Points on a hilly landscape, in no order, each with its height.
A ball rolls from a point to whichever of its 3 nearest points has the largest drop for the distance, and stops where none of them is lower. Distance is the straight distance between rows; heights are no part of it.
Fal (h 294): [108 116 104 104 125 193 122  46 174 142 132 124  52 108]
Mubu (h 348): [140 142  88  91 159 144 139 176 141 138 111 170 112 128]
Zuros (h 260): [142 118 158 153 107 103 120 143  99 128 134 114 162 130]
dod (h 344): [113 127 108 110 131 179 123  60 162 146 127 128  65 118]
bune (h 528): [113 117  97  96 135 192 135  67 174 153 121 136  47 110]
tolog (h 295): [149 138 108 115 147 127 136 187 123 127 122 167 129 134]
lonu (h 133): [114 135 125 144 115 149 107  55 143 136 140  84 105 132]
kag (h 104): [111 136 134 153 110 145 108  59 136 131 140  75 124 132]
Gipi (h 303): [147 116 162 146 108  94 125 157  98 117 134 121 170 130]
Zepuf (h 86): [122 136  93  93 145 174 127 101 167 151 116 143  70 120]
fofu (h 337): [ 89 129 122 165  88 131 117  21 156 114 157  20 121 125]
figu (h 286): [143 138 123 118 138 134 124 158 122 130 124 153 125 139]
tanuz (h 210): [121 137 117 124 124 161 112  69 148 139 133 113  89 126]
pitib (h 204): [107 133 136 159 100 127 109  54 135 130 142  51 129 138]
raku (h 108): [136 135 138 147 118 124 110 110 114 132 133 109 132 140]
fug (h 84): [140 133  89  89 164 121 161 212 127 121 102 195 147 125]
gem (h 347): [101 130 134 166  88 116 112  55 133 126 145  35 138 131]
vilo (h 228): [149 137  85  95 161 126 154 202 125 127 108 186 132 131]
Zetu (h 330): [144 141  98 102 153 142 137 165 135 136 113 167 111 132]
Mem (h 617): [130 105 188 148 119  74 135 188  85 114 132 149 183 119]
lolus (h 312): [140 128  84  81 179 107 180 231 118 115 104 215 169 119]
Vevif (h 582): [112 119  82  83 145 197 142  85 178 158 123 147  47 104]
Kogi (h 223): [139 130 151 148 118 112 114 136 106 127 132 117 149 134]
pum (h 265): [148 127 146 134 129 111 124 167 106 126 130 143 151 139]
Momu (h 174): [143 120 154 126 147  88 153 219 100 102 124 188 169 124]
susi (h 267): [147 123 144 128 135 102 137 195 105 114 126 170 153 133]
puf (h 877): [128 103 197 149  96  68 129 161  87 113 127 111 194 124]
nem (h 423): [139 123 117  99 164 102 167 229 114 101 115 207 163 131]
vik (h 148): [118 134 141 160 104 127 107  82 121 127 141  68 141 135]
Benip (h 396): [142 110 176 146 115  82 131 173  96 112 132 136 179 125]
Bel (h 135): [128 125 150 159  97 110 106 107 109 130 136  79 161 135]
takik (h 793): [130 101 202 151 102  56 133 183  89 110 128 132 193 118]
sava (h 188): [145 114 173 135 137  78 139 203  98 102 130 170 171 123]
lefo (h 304): [132 117 165 159  97  96 118 133  95 126 134  95 172 129]
Maler (h 765): [127 106 195 150 127  58 143 199  90 101 121 160 189 117]
rim (h 328): [133 147 113 113 141 146 122 132 136 138 123 145 104 137]
lafi (h 146): [107 122 113 123 123 180 118  32 166 138 140 106  71 121]
dudam (h 355): [131 144  74  87 161 159 146 162 154 152 107 164  91 119]
nopu (h 119): [145 117 170 133 145  80 150 210 102  98 126 184 167 128]
Doz (h 398): [ 94 130 127 161  94 130 117  32 150 122 147  38 129 132]
putir (h 74): [100 127 117 143 114 156 112  18 158 129 150  67  92 124]
Lef (h 186): [120 135 124 133 132 154 108  71 137 141 136 102 100 131]
pili (h 109): [107 128 143 166  91 116 109  76 120 127 139  45 153 137]
Rami (h 349): [148 125 120 112 155 111 152 209 111 114 118 188 153 129]
zuki (h 274): [150 131 126 123 140 117 131 177 113 120 124 161 142 131]
bez (h 268): [120 138  84  84 155 175 139 123 162 157 115 154  69 119]
Luta (h 102): [127 130 142 157 106 118 107  95 114 134 138  85 148 139]
kupat (h 272): [130 140 132 139 120 138 113  88 131 132 135 106 116 138]
mos (h 308): [140 143 105 111 146 146 127 146 139 138 118 152 106 133]
sabat (h 329): [132 139  91  96 151 156 132 139 150 151 114 159  90 125]
bube (h 345): [134 144  90  94 153 148 140 160 141 142 114 166 102 130]
lur (h 379): [129 144 111 121 134 150 115 112 138 142 122 133  95 139]
Nemal (h 162): [120 118 152 166  89 107 111  98 116 130 134  63 167 134]
Tamot (h 250): [148 120 158 139 130  93 135 184  98 113 132 154 162 131]
Neri (h 262): [145 130 103 101 160 119 153 211 120 110 108 191 147 132]
sir (h 346): [129 144 105 109 146 159 123 124 145 141 118 140  91 129]
nada (h 117): [ 96 126 126 151 100 146 112  19 153 122 149  59 110 129]
bamu (h 103): [101 120 115 135 113 168 115  19 163 131 148  88  82 121]

Where does a ball stop that starts at each point below?
lafi: putir
tanuz: kag
zuki: nopu
bube: mos
pum: nopu
Kogi: Luta
Mem: nopu

Call two points neighbours if one is among the 3 nearest of the other. Go from one point of each pair to the other, from neighbour to neighbour, staying as low as possible. Name the highest point that can't be avoided.
pili, fug: Benip
pili, Luta: vik
putir, kag: lonu
fug, nopu: tolog
